A landscape with many valleys, sampled at points; each row gives a point and its height.
A ball rolls from a point to the lowest of its 2 nearest points, and stops where none of them is lower. Distance is the straight distance between rows; heights are no part of it.
z175 h=477: [105 134 121  90  91 128 145 109 141  95 163 116 145  92 108  84 186 156
 129  73 157 139 133 109 150 134 100 146 197 170 100 148 194  79 125 133
  65 113 131]
z624 h=307: [101 120 114 159 106 108 116 144 156 181 100 113 162 105 105 118 100  73
 124 121 112  98 132  97 168 168 131  66  81  64 142 103 148 189 134  73
 109 147 158]
z58 h=432: [170 120 111 126  64 132 104 167 137 147 180  92  82 124 136  78 133 137
 138  98 121 111 186  88 155 147 103 146  79 100 128 108 140 144 166 137
 105 135 123]
z755 h=324: [152 107 135 110 159 165 121 159 145 138  67 119 149 150 166 164  86 150
 106 155 140  90 154 168  92 125 113  99 105 142  52 136 114 145 104 145
 112 103  67]
z583 h=433: [145 125 135 168 147 117 138 116 134 149 192 119 112 137 138 125  97 124
 113 178 100 146 173 112  88  75 145 172 114 107 183 121  79 100 118  99
  78 142 121]
z333 h=284: [132 110  96 144 174 117 128 140 119 172 101 115 148 143 125 166  97  81
 108 136 126 113 108 154 145 156 133  99  83  73 141 115 103 179 126  88
 146 153 161]
z17 h=128: [ 67 127 141 143 212 113 154 101 126 171  66 114 154  83  98 135 132 115
 104 112 132 138  81 134 114  95 203  81 145 128 143 135 100  97  86 111
 187 155 126]
z829 h=179: [152 135 152 109  95 138  91 131  88 100 113 186 162 126 151 177 175 126
 131 181 147 128  75 161 110 125 132 146 153  88 157 175 107 170 134 110
  62 113 156]
z590 h=164: [ 62 123 173 106 196 158  72  95 119  87  96 193 145 130 148 142 139 143
 148 127 144 159  88  88 114 126 175  69 114 138 169 142  89 101 170 139
 164 108 139]
z47 h=403: [144 184 104 148  90 158 123 175 121 125  76 111  86 148 150 131 145 120
 142  90 114 106 103 112 134 164 137 128 120 114 146 130 161 135 174 153
 141 152 149]
z492 h=457: [154 137 151 127  83 112 168 131  92 126 184 116  79  91 135 131 108 150
 124 173 137 114 150 101 120  73 138 167 167 119 163  91 147 139  88 148
  66 161 113]
z988 h=690: [ 97 117 198  83 104 100 145  93 112 145 125 138 155  93 100  68 130 126
 156 136 123 139 135  96 155 117 167  62  88 162 140 117 150 154  85  96
 181 149 110]
z212 h=355: [114 139 164 136 113 173  56 182 134 122 113 150 142 125 164 149 130 100
 145 202 101  96 121 138  92 137  88 109 105 104 129 143  88 185 145 131
 137 116 140]
z338 h=417: [163 145 105 146  67 157  98 185 159 111 139 121  84 156 151 133 147 124
 138  86  94  84 134 114 125 144 118 128  95 112 125 128 117 153 165 156
 129 141  92]
z153 h=405: [ 93 122 143 141 202  53 193  77 106 114 153  95 127 125 122 127  97 105
 102 189 118 197 161 124 125 125 161 108 113 111 173  89 111  94 121  36
 149 156 126]
z236 h=153: [151 167 163 134 105 126 144 109 101 102 163 188 165 108 135 156 190 139
 154 182 157 166  91 143 126 111 168 148 118  90 167 130 114 153 121 100
  84 124 131]
z722 h=92: [ 65 158 175 140 209 120 149 154 117 198  63 171 156  71 122 153 128 103
 129 103 121 132  83 135 117 129 164  62 125 172 118 123 104  95  90 131
 192 114 142]
z386 h=303: [177 104 150 151 165 135 134 129 141 144 114 162 153 123 157 147 105 153
 118 118 142 108 146 127 108  98 125 119 120 168  73 120 121 117  74 179
 115 109 103]
z357 h=493: [160 166 115 177 229 120 176 117 112 155  78 178 137 137 181 177 101 145
 104 148 120 178 108 172  80 123 136 127 107 177 126 101 128  48  95 116
 132 124 143]
z297 h=619: [127 148 164 139  81 114 154  47 105 119 108 172 120 130 123  97 114 146
 140 123 138 145 108  63 140 121 185 129 128 157 201 109 156 138 123 116
 103 151 135]
z170 h=191: [113 143 126  95 170  58 196 139 134 171 150 126 122 121  90 151 121 107
 146 101 142 123  87 164 163 100 147  80 131 111 145 109  89 179 116 105
 202 144 118]
z161 h=264: [ 85 132 127  91 122 153 128 107 164 143 147 151 125 139  88 105 134 153
 138  99 118 140 121 143 141 150  66 176 170 204 110 156 136  83  95 189
 144  74 131]
z806 h=612: [142 150 170 162 116 151 149  54 101 132  46 149 149 119 150 117  90 137
 118 166 114 152 119 115 105 111 167 141 105 158 180  93 177 102  98 139
 112 148 137]
z713 h=557: [160 122 175 159 107  60 148 160  50 123 164 157  99  99 118 109 165  73
 113 107 143 128 114  80 107 163 133 134 223 163 113 162 110 121  91 116
 167 102 136]
z92 h=386: [ 72 188  80 121 112 161 117 167 158 145  87 148  81 157 124 121 132 126
 134  29 112  95  70  93 137 148 127 114 155 129 162 141 151 127 190 154
 128 132 134]
z284 h=126: [144 102 111 125  98 146 136 103 144 140 175 170 158 118 124 180  97 189
 107 145 170 102 135 136 151  34 146 161 141  88 153 129 120 139  86 156
  48 132 129]
z151 h=445: [142 146 156 175 117 114 167 138 112 151 194 128  87 103 151 106 113 134
 147 150 111 124 182  73 114 112 140 170 115 128 192  96 111 116 111 149
  86 157 139]
z499 h=354: [154 158 137 150 116  79 196 160 128 176 107 144 152 144 126 126 115  91
 145  92 118 136 116 143 156 188 118 122 109 141  83 128 150 120  96  92
 132 116 109]
z166 h=395: [172 124 144 153  81 147 135 133 133 192 114 139 149 107 124 112 112 131
 131  88 121 122 168 138 166 198  83 154 111 157 101 132 182 124  81 146
  99 100 153]
z654 h=699: [128 114 168 129  95 135 109 104 126 179  66 118 131 146 119  73 130 149
  96  90 117 127 142  97 105 148 157 106 123 137 112 158 123 129 103 124
 152 144  93]
z30 h=225: [ 93 144 144 144 129 141 109  89 132 115  83 172 173 146 107 145 147 117
 124 136 137 167  53 142 105 138 164 126 149  98 164 173  99 134 127  84
 128 113 125]
z230 h=360: [140 133 109 126 175 149 163  96 112  59  57  90 121 132 131 133  91 131
  82 180 165 137 136 168 113 124 131 121 151 146  92 103 184 111 136 128
 135 128 102]
z97 h=223: [148  97  71 152 119 149  97 111 166  50 194 107 136 141  99 137 165  97
 127 162 124 145 153 154 135  76 123 146  94  70 127 103  94 143 204 127
 169 135 145]
z277 h=631: [159  98 142 117 104  87 147  74 137 102 189 180 136 176 109 144 120 114
 185 120 124 135 109  93 174  97 128 116  79 116 212 107  94 168 176 111
 147 132 159]
z158 h=547: [161 142 151 136 142  62 171 170  73  86 161 158 120 126 154 127 181  77
 163  91 138 135  86  91 134 165 136 138 180 150 132 131 128 121 151 113
 178 103 144]
z673 h=537: [168 125 121 148 129 160 103 115 101 170 110 130 137 107 137 131 123 162
 127 172 118 122 176 137 162 122 141 144  20  99 166  61 137 148 153 146
 184 158 171]
z604 h=357: [ 95 119  89 170 127 134 111  92 174 183 167 142 114 143  68 134 132 108
 107  49 117 106  89  95 141 119 122 132 145 104 175 149  71 172 126 144
 132 120 143]
z171 h=202: [108 143 123 132 115 160 119 127 114  76  89 157 174 133 143 158 172 118
 127 138 138 140  77 140 114 159 117 115 169  97 140 160 145 139 150 100
  82 113 148]
z296 h=392: [ 95 136 156 145  88 125 121 187 118 129 102 134  98 186 139 107 115  78
 134 150  74 126 128 100  84 185  89 128 182 143 149 168 112 113 148  84
 126 119 124]
z302 h=343: [177 126 164 122 141 144 105 181 110 143  61 130 127 152 153 162  81 148
  96 183 160  90 148 161  81 169  75 114 176 121  60 172 114 155  85 107
  95 102 107]
z474 h=295: [104  97 102 110  87 110 178 172 124 112 135  93 127 146 135 175 118  84
 177 108  87 103  95 177 135 121 104 122 157 165 135 125 136 106 158 150
 149 141 157]
z98 h=305: [109 149  92 150 132 157 129 146 161 120 124  99  95 104 115 130  85 125
  97 159 144  91 143 120 128 100 128 124 137  93 127  96 176 165 123 142
 107 163 126]
z373 h=376: [159 165 106 152  89 114 184 156 132 176 144 158 130 126 121 108  97 105
 154 106 123 148 150 117 181 203  76 153 106 138 130  95 178 114 112 106
  88  94 137]
z442 h=124: [179 131 153 125  64 154 108 115 133 103 184 196 151 102 119 149 178 169
 158 167 160 141 125 147 126  67 142 146 102 104 123 126 116 169  96 151
  99 113 118]
z758 h=583: [118 128 182 162 156 140 107 144 112  98 150 163 127  85 149 131 130 106
 160 173  91 121 123 103  79 117 108 129 126 169 157 116 100  88 112 174
 193 110 167]
z189 h=526: [175 149 129 130 154 129 106  92  93 157  58 150 131 162 155 135 116 158
 143 148 124 154 139 165 141 154 134 121  18 142 175  74 127 122 166 122
 190 142 156]
z52 h=266: [109 136 168 156 137 151 109 129 105 183 138 145 129  90 105 131 139 124
 111 152 127 140 115 102  91 110 150 146 164 116 141 161  83 131  85 138
 102 105 140]
z671 h=366: [140 131 148 188 126 159 102 196 135 163 104 130 163 108 157 143 112  83
 122 155  75  90 130 111  87 153 112 101 113 124 102 131  96 134 110 131
 123 132 146]
z707 h=658: [146  78 115  61  71  89 136 124 111 171 174  66  81 143 115  88 116 151
 126  91 145 168 199 135 175 167  78 174 150 135 101 143 130 127 117 119
  94 126 128]
z637 h=676: [ 91  92 125  96 167 147  86 138 101 211 130  98 153  87 140 121 119 176
 108 126 169 109 170 114 147 116 133 117 128  80 120 153  92 141 129 134
  71 127 147]
z447 h=664: [156  83 136  72 119 105 137 140  93 190 136  74 122 112 149 124 103 163
 115 125 151 147 183 161 156 150  95 160 150 140  77 149 137  91 100 130
  78 122 130]
z246 h=142: [102 151 120 127 111 136 107  74 154  70 125 153  89 147 109 105 141 150
  87 134 155 132  93  86 108  86 184 112 175 110 190 141 133 133 144  89
  83 154  92]
z457 h=177: [115 169 113 124 140 173  94 109 168  48 103 122 142 133 117  81 186 163
 121  67 129 126 113 109 117 106 145 123 139 164  92 168 168  92 162 129
 109 116  93]
z506 h=479: [148 176 146 186 209 129 159 129 100 117  72 159 110 148 157 119 102 133
  88 173 139 163 137 129  71 175 121 134 162 178 103 127 148  76 102 106
 136 100 131]
z401 h=249: [136 129  98 117  97 177  95 105 180  59 178 113 113 142  91 108 169 158
 133 157 117 122 130 164 123  80 126 135  89 119 116 115 135 152 161 140
 177 128  79]
z957 h=334: [165 124 142 138 133 148 111 152 119 174 130 114 117 134 140 107  78 171
 114 188 148 130 195 127 135 150 111 161  75  78 111 119 119 161 110  98
  73 125 125]
z57 h=131: [ 77 131 170 115 196 131 112 118 132 162  56 187 179 123 152 147  95 128
 135 109 143 134  89 109 120 145 147  54 105 158 125 130 113 113 134 119
 145 105 144]
z833 h=351: [106 217  71 143 104 147 153 187 188 115 112 152 132 139 134 170 145 102
 158 121 104 110  77 161 159 151 140 101 105  84 124 121 157 139 124 107
 106 137  94]
z148 h=342: [ 93 137  75 177 121 153 104  86 170 161 112 146 123 134  85 124 110 117
 105  81 130  96 102  91 158 153 118 112 141  99 182 124 144 170 148 119
  95 127 177]
z863 h=419: [ 95 137 152 148 185  92 175  82 115 159 167 128 133 146 113 101  99 133
 102 177 114 194 157 120 111 109 160 155 110  96 181 133  69 107 120  42
 110 125 122]
z716 h=314: [128 128 131  94 108 156 136 138 143 160 140  88 132 131 121  98 101 162
 121 193 130 157 188 186 138 155 121 158  48  97  85 127 116 140 113  80
 115 121  72]
z878 h=288: [ 98 136 141  98  88 150 161 113 146 156 132 129 146 124 110 117 149 139
 157  79 105 136 119 143 148 116 130 152 125 184 128 122 137  78  99 176
 161 120 126]
z601 h=387: [139  97 133 131 186  76 155 112 111 121 137 125  94 144 123 119  62 110
  97 180 153 149 153 107 118 152 136 114 115 109 142  84 129 145 134  64
 128 140 132]
z663 h=538: [131 141 149 100 163  63 169 134  94  46 169 141 124 155 144 140 162  97
 173 132 129 160  74 137 117 153 142 117 135 144 128 144 131 133 168  98
 183 109 101]
z182 h=478: [129  97 131  88 121 100 100 111  82  95 170  84  59  91 138  96 158 169
 137 142 150 113 168  80 143  78 159 134 134 116 164 102 132 119 180 166
 165 177 136]
z23 h=325: [117 133 113 161 122 111 127  75 138 164 127 172 170 108  81 133  99 112
 135 102 134 111 118  91 194 148 131 101  91  94 193  81 158 175 129 106
 115 146 171]
z562 h=252: [134 132 114 167 157 184  96 140 194 136 104 157 173 138 126 129 136 115
 145  61  99 111 119 124 131 154  93 120 106 167  70 154 112  93 125 176
 140  86 134]
z780 h=651: [187 111 105 108  71 106 135 119 126 137 124 105 100 160 110 105 110 135
 135  67 158 149 142 125 182 192  90 168 154 121 110 149 176 147 134 109
  68 109 141]
z51 h=448: [141 145 119 117  65 124  87 167 148  69 178  82  77 112 134  51 174 141
 146  88  95 118 177  96 140 173  94 141 126 159 113 130 166 122 173 120
  98 117 114]
z508 h=412: [176  96 139 120  92 122  87 124 140 140 144 122 128 111 110  89 144 136
 122  73 144  90 153 103 159 180  79 117 154 151  77 128 161 156 100 164
 137 106 142]
z420 h=499: [149 130 169  86  89 131 162 136 119 114 115 161 153 149 153 129 110 154
 144 113 134 129 135 144 120 150  97 150 183 211  86 148 178  85  85 158
 102  97  90]
z391 h=242: [108 159 101 130 162 114 138 195 144 130 141 163 111 108 103 173 134  92
 125 110 168  87  70 127 130 134 119  97 183  89 109 133 125 198 111 114
 131 108 116]
z196 h=353: [152 116 134 108 154 124 122 100 122 174 140 115  81 169 102 100  84 157
  96 167 169 153 178 114 134 192  92 177 124 111 134 143 118 164 114 107
  97 106 132]
z343 h=370: [116 152 126 141 199  92 136 129 129 168 139 128  88 139 108 101  66 139
  85 149 155 144 158  89 125 196 100 134 114 114 124 104 104 159 125 101
 137 104 107]
z113 h=178: [161  87 106 107 145  81 155 117 107 131 156  59  82 172 132 124 127 108
 129 133 118 178 163 162 124 110 144 161  85 130 136 110  83 111 172 101
 194 156 114]
z147 h=349: [ 84 122  90 190 153 161 101 177 188 144 156 138 155 126 118 162 126  60
 143 134  67  99 112 129 107 116 108 115 123 110 123 136  69 146 125 144
 126 118 131]
z827 h=263: [100 142  80 135 183 129 144 154 131 123 114 143 139 133 109 188 107 103
 111 158 162 117  68 169 129 114 135  91 130  60 127 122 110 194 121 104
 144 124 137]
z198 h=278: [124 126 134 147 155 135 134 134 156 111 135 150 188 139 142 128 160 106
 161 102  88 142 124 151 131 157 108 111  66 174  83 131 111  80 142 147
 175  88 125]
z576 h=93: [152 148 109 161  97 187  72 116 161 121 182 203 146  76 125 159 163 177
 116 164 138 100 131 127 152  24 157 138 128  98 122 130 119 154  77 184
  61 121 124]
z76 h=625: [150 134 143 111 106 110 140  67 106  91 123 165 124 139 125 120 141 140
 158 138 135 142 110 101 177 113 176 113  80 122 207  78 149 163 170 117
 149 158 150]
z627 h=695: [ 93 105 177 126 122 131 127  67 146 182  77 130 151 131 106  94 100 150
 131  96 107 126 126  83 129 107 181  86  82 166 136 120 130 125  83 134
 164 154 111]
z925 h=220: [122 100 112  93  97 101 118 152 111 162 105  66  95 105 137 112 127 135
  78  84 146  93 124 111 124  98 156 110 182  86 111 158 153 153 110 122
  91 174 103]
z767 h=464: [151 136 165 131 179 115 136 113 113 138 112 143 101 133 138  91 113 140
 133 152 124 158 166 118 107 172 119 144 101 186 112  96 147  85 107 131
 163 120 131]
z493 h=243: [155  68 101 129  55 115  94 139 114 152 134  89 136 113 140 136 146 116
 105  91 133 105 138 128 150 107 143 118 136  91 136 137 141 160 145 116
  64 166 154]
z835 h=703: [190  97 197 129  93 140  62 123 113 188  99 129 104 137 159  77 131 173
 107 113 133 127 171  85  94 142 150 130 103 141 123 152 100 143  88 148
 147 127 113]
z320 h=236: [104 136 120  91 156 157 115 107 146  89 125 156 134 171 112 145 130 163
 129 142 141 158 114 175 127 158  70 175 181 165 104 171 107  84 139 165
 119  72 132]
z425 h=143: [113 146 137 111 153 190  77  69 118  31  67 130 147 143 156  91 164 191
 117 114 133 146 132  93 109  85 182  95 115 135 126 143 168  91 199 134
 117 132  94]
z980 h=129: [104 122 151 105 192 122 102  97 108  88 102 156 145 126 133 112 186 138
 131  90 165 160  88 110  98 116 184 100 131 156 110 162 111 110 145 146
 198 107 118]
z540 h=163: [123 115 104 116 194 110 124 103 128  62 141 121 148 120 106 140 161 114
 134  92 160 125  89 136 136 118 143 113 130 133 103 127 126 119 159 163
 202 124 134]
z563 h=109: [115 134 120 106 132 167  66  70 137  49 119 165 111 178 125  99 156 183
 108 120 169 126 125  88 119  85 167 114 128 100 149 149 142 137 187 125
 133 126 116]
z482 h=375: [ 68 152 154 140  66 141  94 193 117 169 132 105 103 133 123  74 154  70
 126 101  64 118 148  89  99 173  93 116 180 141 130 176 109 110 134 108
 157 117 141]
z867 h=282: [154 129 164 145 108 143 111 123 116 111 129 130 139 107 124 112 166 146
 121 135 141 134 124 119  95 101 131 148 170 143  96 151 123 117  76 159
  93 119 112]
z142 h=203: [125 143 119 126 129 167  73  89 185 111  90 135 119 162 102  87 134 153
  91  61 130 130 110 108 107 131 123 134 162 163  90 181 142 120 123 156
 107 103 110]
z25 h=680: [ 99  98 153  78 130  88 128 126  77 194 172 114 138  93 134  94 150 162
 117 150 153 139 173 116 151 138 139 139 133  88 145 153 101 138 127  82
  87 141 140]
z525 h=368: [118 179  67 155  87 140 148 130 186  65 162 172 135 151 110 162 143  94
 150 106 115 133  76 146 150 110 147 121 103  83 186 107 140 153 165  94
  86 134 117]
z947 h=197: [ 82 128 115  85 110 122 153 129 159  86 143 112 138 117  98 140 146 149
 108 112 160 119  90 165 106  87 160 127 195 133 102 152 155 123  99 133
 102 127  73]
z465 h=637: [155  82 129 100 127  89 144 113 134 150 183 167 149 166 137 161 112 119
 165 115 144 143 130 128 163 138 108 139  84 109 153 123  98 153 153 105
 119 118 157]
z43 h=293: [128 128 131 108 134 136 108 144 167 126 172 133 126 155 117 105 129 150
 131 159 129 138 175 128 132 142 109 118  53  90  98 131 102 145 140 101
 144 118  60]
z281 h=244: [ 79 162 124 144 138 139 125 112 105 157  72 116 129 150 119 118 158  99
 135 120  88 143  77 130 104 154 155 129 108 110 165 143  94 130 156 100
 187 137 127]
z541 h=209: [114  95 106 115 136 148  92  79 173  53 161 120 147 165 105 117 117 145
 133 144 138 152 141 146 115 124  84 174 161 162 102 146 119  77 139 124
 102  92 118]
z773 h=219: [ 98 132 133 106 122  63 162 161 140 116 155 142 134 110  89 158 120  65
 153  96 139  84  66 133 159 113 125  58 186 105 136 118 134 198 120 103
 165 142 138]
z772 h=359: [148 144 120 128 103 138 123 216 108 131 105 113  95 173 155 175  90 114
 108 160 127  98 112 163  83 168 107 142 199  94  96 188 111 158 110  94
  76 106  97]
z751 h=306: [ 75 107 116 125 127 121 123 118 163 136 133  97 184 139  94  86 146  91
 167  91  79 158 133 167 169 158 112 111  35 129  86 137 117  93 167 100
 161 116 126]
z641 h=556: [143 131 113 159 174 174 106 130 133 130 137 102 158  81 144 141 131 139
 128 186 130 119 191 151 144 119 105 148  80 102  87  93 131 121 116 173
 112 128 161]
z510 h=685: [107 111 194  91  78 104 110 119 104 144 162 127 144  96 111  88 165 123
 145 158 144 131 151 103 137 139 131 106 100 111 140 138 130 169 124  84
 127 145 121]
z962 h=489: [173 107 162  82 127  90 129 101  57 120 128 117  81 125 158 115 165 180
 146 115 136 148 139  98 140  89 189 154 105 167 177 101 128 107 158 173
 190 171 138]
z715 h=247: [ 91 153 127 133 181 123 160 120 114 164 136 154 142 119 118 154 130 143
 101 145 161 154  84 140 102 111 155 143 160  95 141 177  81 134  98 106
  98 129 130]
z720 h=340: [122 148 151 117 181 137 142 115  98  96  47 124 113  97 128 147 105 140
  97 143 158 110 125 128 130 102 142  91 186 174  68 125 199 132 126 190
 145 116 120]
z263 h=341: [110  85 135 133  92 131  79 141 117 109 134  62 101  95 141  81 123 131
 102 182 117  91 181 112  90 111 116 131 157 115 110 124 134 132 128 138
 112 157 131]
z965 h=312: [ 94 122  74 143 154 138 172 168 175 194 161 104 143 134 112 176  61  85
 140 142  93 116 135 194 156 146  76 126  79 104 116 105 100 157 103 112
 131 114 139]
z500 h=546: [147 139 128 144 157 160  90 133 104 162 122 157 141  79 145 142 107 144
 143 167 148 115 153 126 164 144 100 138  82 108 164  96 146 159 139 156
 130 132 194]
z146 h=196: [ 98 124 133 100 109 155 135 139 132 122  62  79 110 128 157 129  95 146
  68 120 146  87 114 108  79  66 169 110 185 114 114 150 155 115 123 133
  85 177  76]
z278 h=333: [ 85 154  93 118  94 127 172 160 189 154 144 127 148 155 103 149 102  97
 134 127 108 134 102 185 144 130 109 110 105 108 101 112 131 142 116  81
 130 128  85]
z775 h=222: [109 109  91  96 111 106 149 136 140  88 189 111  81 142 121 165 128 126
 114 117 154 111 112 157 103  90 102 165 222 140 113 157 126 112 135 151
  92 124 100]
z570 h=265: [150 107  97 157 128 143 105 150 105 129 108  89 144 102 162 160 112 128
 110 147 149 107 135 112 142 123 120 117 136  61 146 117 139 160 161  96
  44 160 180]
z785 h=527: [108 169 103 134 171  90 201 132 121  52 141 114 109 136 135 144 131  86
 165 153 122 159  79 152 132 149 136 120 128  98 139  89 147 105 168  88
 171 116 121]
z107 h=591: [151 112 165 201 151 125 148 112 117 120 127 156 141 100 117 121 138  83
 136 146  79 145 131 134  77 131 121 140 145 222 125 119 121  63  68 159
 200 107 162]
z902 h=377: [129 102 125 139  81 138 122 219 111 163 119  77  93 177 147 136  91  80
 108 150  84 121 165 152  79 161  78 159 173 119 113 189  79 133 134  81
  90 120 130]
z920 h=318: [ 80 135 133  77  76 141 137 161 130 119 129 105 134 148 144 169 139 104
 167 169  89 127 119 177 121  96 122 129 103 137 151 116  95 133 169 133
 160 146 133]
z971 h=446: [153 144 138 107 151 120 119 110 120  79  98 127 107 161 141  92 105 140
 152 122 120 133 143  85 152 204  94 135 108 201 104 110 189 123 159 149
 174 102 126]
z696 h=175: [123  92  89 109 124 117 129  71 157  40 205  86 110 152  81 110 125 120
 123 140 126 167 151 136 151 124 105 156 128 137 117 112 154 129 155  99
 123 121 115]
z617 h=606: [179 162 166 194 130 142 169 117 100 116  52 138 144 116 161 148 119 100
 114 151 102 144  95 138  71 117 173 125 140 190 128 111 168  92  66 141
 141 129 130]
z682 h=371: [ 65 152  90 131 123 129 150 133 180 176 117 123 108 155  90 129 123 118
 131  28 105 105  86  91 132 121 155 108 130 117 156 152  96 131 152 129
 136 146 108]
z13 h=170: [ 84 136 131 104 127 158 118  92 126  70  88 130 124 113 119 136 120 162
  82 166 155 112  99 117  78  72 165 123 201 136 145 140 157 123 106 148
  91 137 107]
z462 h=331: [ 87 105 103 144 126 154 109 163 202 182 176 134 184 128 108 158  81  88
 148 140  80 104 148 152 157 106  83  98  68  96 130 115  96 158 124 121
 106 121 157]
z372 h=513: [195 108 110 101 169 108 127 110  83 106  73 118 114 167 178 133 155 158
 142 117 131 176 142 146 134 161 130 137  76 172 142  96 141  85 178 153
 175 146 158]
z881 h=156: [157 116 140 110  89  95 168 118 118 158 144 151 163 102 137 160 123 160
 127  96 162  89 102 122 167  60 181 114 140  98 145 123 149 154  78 136
  40 160 131]
z91 h=332: [165 126 128 120 102  98 182 174 136 174 139 124 144 141 136 155 143 104
 160  92  99 120 116 186 156 130 137 123  87 168  72 124 122 122  86 140
 182 130  99]
z104 h=270: [123  69  71 110  63 104 125 154 135 101 175  83 142 102 110 192 145  84
 153  89 108  89 108 190 161  72  88 125 182 130 112 129 128 126 146 170
 128 140 159]
z10 h=227: [165 129 122 162 134 166  94 120 175 175  81 148 144 165 126 112 123 142
  92  49 120 115 145 121 123 160 105 143 142 132  70 175 117 108 100 171
 102 105 127]
z790 h=214: [119 127 120 125 155  88 152 119  99 154  92  71 108 145 155 106 127 106
 115 122  97 165 129 136 101 144 158 141 115 147 160 126 109  87 145  88
 178 162 144]
z310 h=358: [ 99 117 145 123  89 141  77 165 113 151 113  58 101 102 139  64 135 110
 116 137  79  99 175  82 103 174  88 112 150 147  97 152 137 113 137 130
 137 134 142]
z949 h=465: [125 129 113 134  95 131 134 132 129  71 148  76 122 100 128  76 159 118
 145  93 102 120 169 105 144 173 102 158 192 181  79 139 195  66 143 142
 108 114 127]
z566 h=515: [107 181 133 156 186 107 185 121 115  98 118 148 150 132 161 158 141 134
 162 165 130 184  93 150 129 135 175 118  84  92 164  78 105  81 138  76
 139 117 110]
z828 h=488: [147 126 145  87  90 129 165 103 129 130 127 145 135 116 148 113 131 184
 135  96 165 146 144 115 149 149 109 163 170 162 107 142 186  90 102 154
  38 115 118]
z165 h=575: [ 93 122 144 124 143 156 124 149 135  64 153 145 148  82 153 146 143 125
 176 148 112 104 142 121 113 106 105 145 128 156 136  94 139  82 141 198
 151 126 143]
z366 h=427: [155  96 136  89  85 119  85 118 114  93 159 125  89 167 121 102 132 143
 150 109 124 110 152  96 139 165  72 135 150 180 117 135 157 135 139 165
 165 110 127]
z602 h=599: [167 148 168 209 148 160 115 108  88 101  73 130 125  84 124 123 163 100
 118 137 111 120 131 119  79 119 149 129 176 190  92 133 162  98  84 193
 174 118 154]
z819 h=566: [175 129 168 127  48  89 144 145  81 118 137 150  90 186 124 111 154  94
 120 117 117 132 101 114  86 151 120 162 216 175 133 184 120 131 100 119
 150 105 118]
z699 h=644: [170  91 124  96 111  95 130 137 117 134 125 143 123 191 149 143 112 129
 154  93 150 130 112 120 156 183  90 150 145 121 136 147 122 127 155 109
  87 107 152]
z74 h=194: [123 106  73 130 180 115 101 111 124  81 170 121 156 104 100 165 190 123
 127 141 179 135 113 145 150  84 141 116 121  54 126 107  94 133 171 135
 192 127 150]
z939 h=322: [152 148 135 149 181 146 131 136 138 116  85 171 134 109 131 152 100 146
 113 110 177  93  98 102 117 102 146  78 137 137  85 114 168 164  92 170
 133 109 102]
z676 h=136: [154  91  59 131 110  99 162 106 163 102 187  51  91 163  93 115 123 100
 128 105 119 182 147 157 156 126 118 191  89 118 111 123 113 125 177 110
 137 135 118]
z187 h=504: [157 157  97 146 221 113 181 129 119 148  96 142 151 151 163 177 108 152
 110 162 143 176 108 199  99 106 166 125  78 106 133 103  96  83 107 104
 150 125 101]
z132 h=670: [142  85 126  95 184 115 103 127  74 237  88  87 139 109 147 112  97 172
  88 115 157 126 194 139 144 153 108 137 127 128 114 148 122 126 109 138
 104 134 175]
z45 h=501: [199 101 126  94 140 105 103  67  64 138 125 118 106 132 162 119 157 171
 130 136 148 160 166 144 145 126 129 187 109 164 149 107 139  98 142 169
 174 152 161]
z550 h=337: [ 91 150 105 112  98 204  99 178 154 122 133 124 137 113 158 183 129 132
 152 193  66  97 123 189 117 101  99 142  95 102 158 114  90 161 149 166
 138 138 132]
z936 h=565: [125 102 108 162 165 138 132 148 146 116 172 105 144  73 125 141 130 115
 136 131  99  87 146 144 138  94 107 125  93 137  88  75 117 101 122 193
 172 139 151]
z987 h=246: [117  52  98  89  66 116 101 124 114  97 158  92 113 125 148 182 107 115
 114 139 151  74 121 161 116  73  91 149 198 139 115 143 120 125 151 161
  88 142 132]
z788 h=383: [116 202  95 166 135 153 142  99 151 101 118 168 152 133 130 138 155 138
 173 117 132 160  96 128 164 142 132 146  94  96 176 108 147 115 162 118
  86 119 142]
z53 h=323: [ 69 118 128 122 124 124 127 137 158  71 147  87 127 105 113 117 108  95
 115 173 119 114 136 120 114 110 129  98 157 105 123 115 153 132 144 101
 117 152 105]
z675 h=272: [143 148 128 108 107 184  63 152 175  98 134 115 101 150 129  82 163 181
 113 152 120 122 177 128 111 106 138 126  68 112 112 140 109 135 148 122
 132 145  62]
z534 h=468: [149 132 152 134  90 115 100 136  79 119 161 109 101  46 136 112 146 139
 143 144 144  86 137  89 131  72 144 137 154 121 150  94 148 138 127 188
 129 165 159]
z340 h=285: [138 132  85 148 131 122 145 169  93 153 155  58  94  80 132 136  79 122
  97 172 156  93 149 128 135 108 131 140 153  59 129 112 140 163 115 102
  56 167 144]
z398 h=311: [142 110 122  91  58 124 155 156 161 156 178 112 147 111 104 143 170 119
 184  59  72 115 117 161 166  80 132 114 106 162 115 111 126 130  86 187
 186 141 104]
z747 h=160: [102 111 125 112 217  72 174 107 129 170 114 126 135 129 103 134 117 129
  95 127 145 150 111 150 130 108 163  90 112 105 129 114  87 124 116  82
 188 149 123]

Where does a ball stop that starts at each point below?
z713 => z676
z673 => z980
z654 => z980
z828 => z722
z153 => z980
z23 => z722
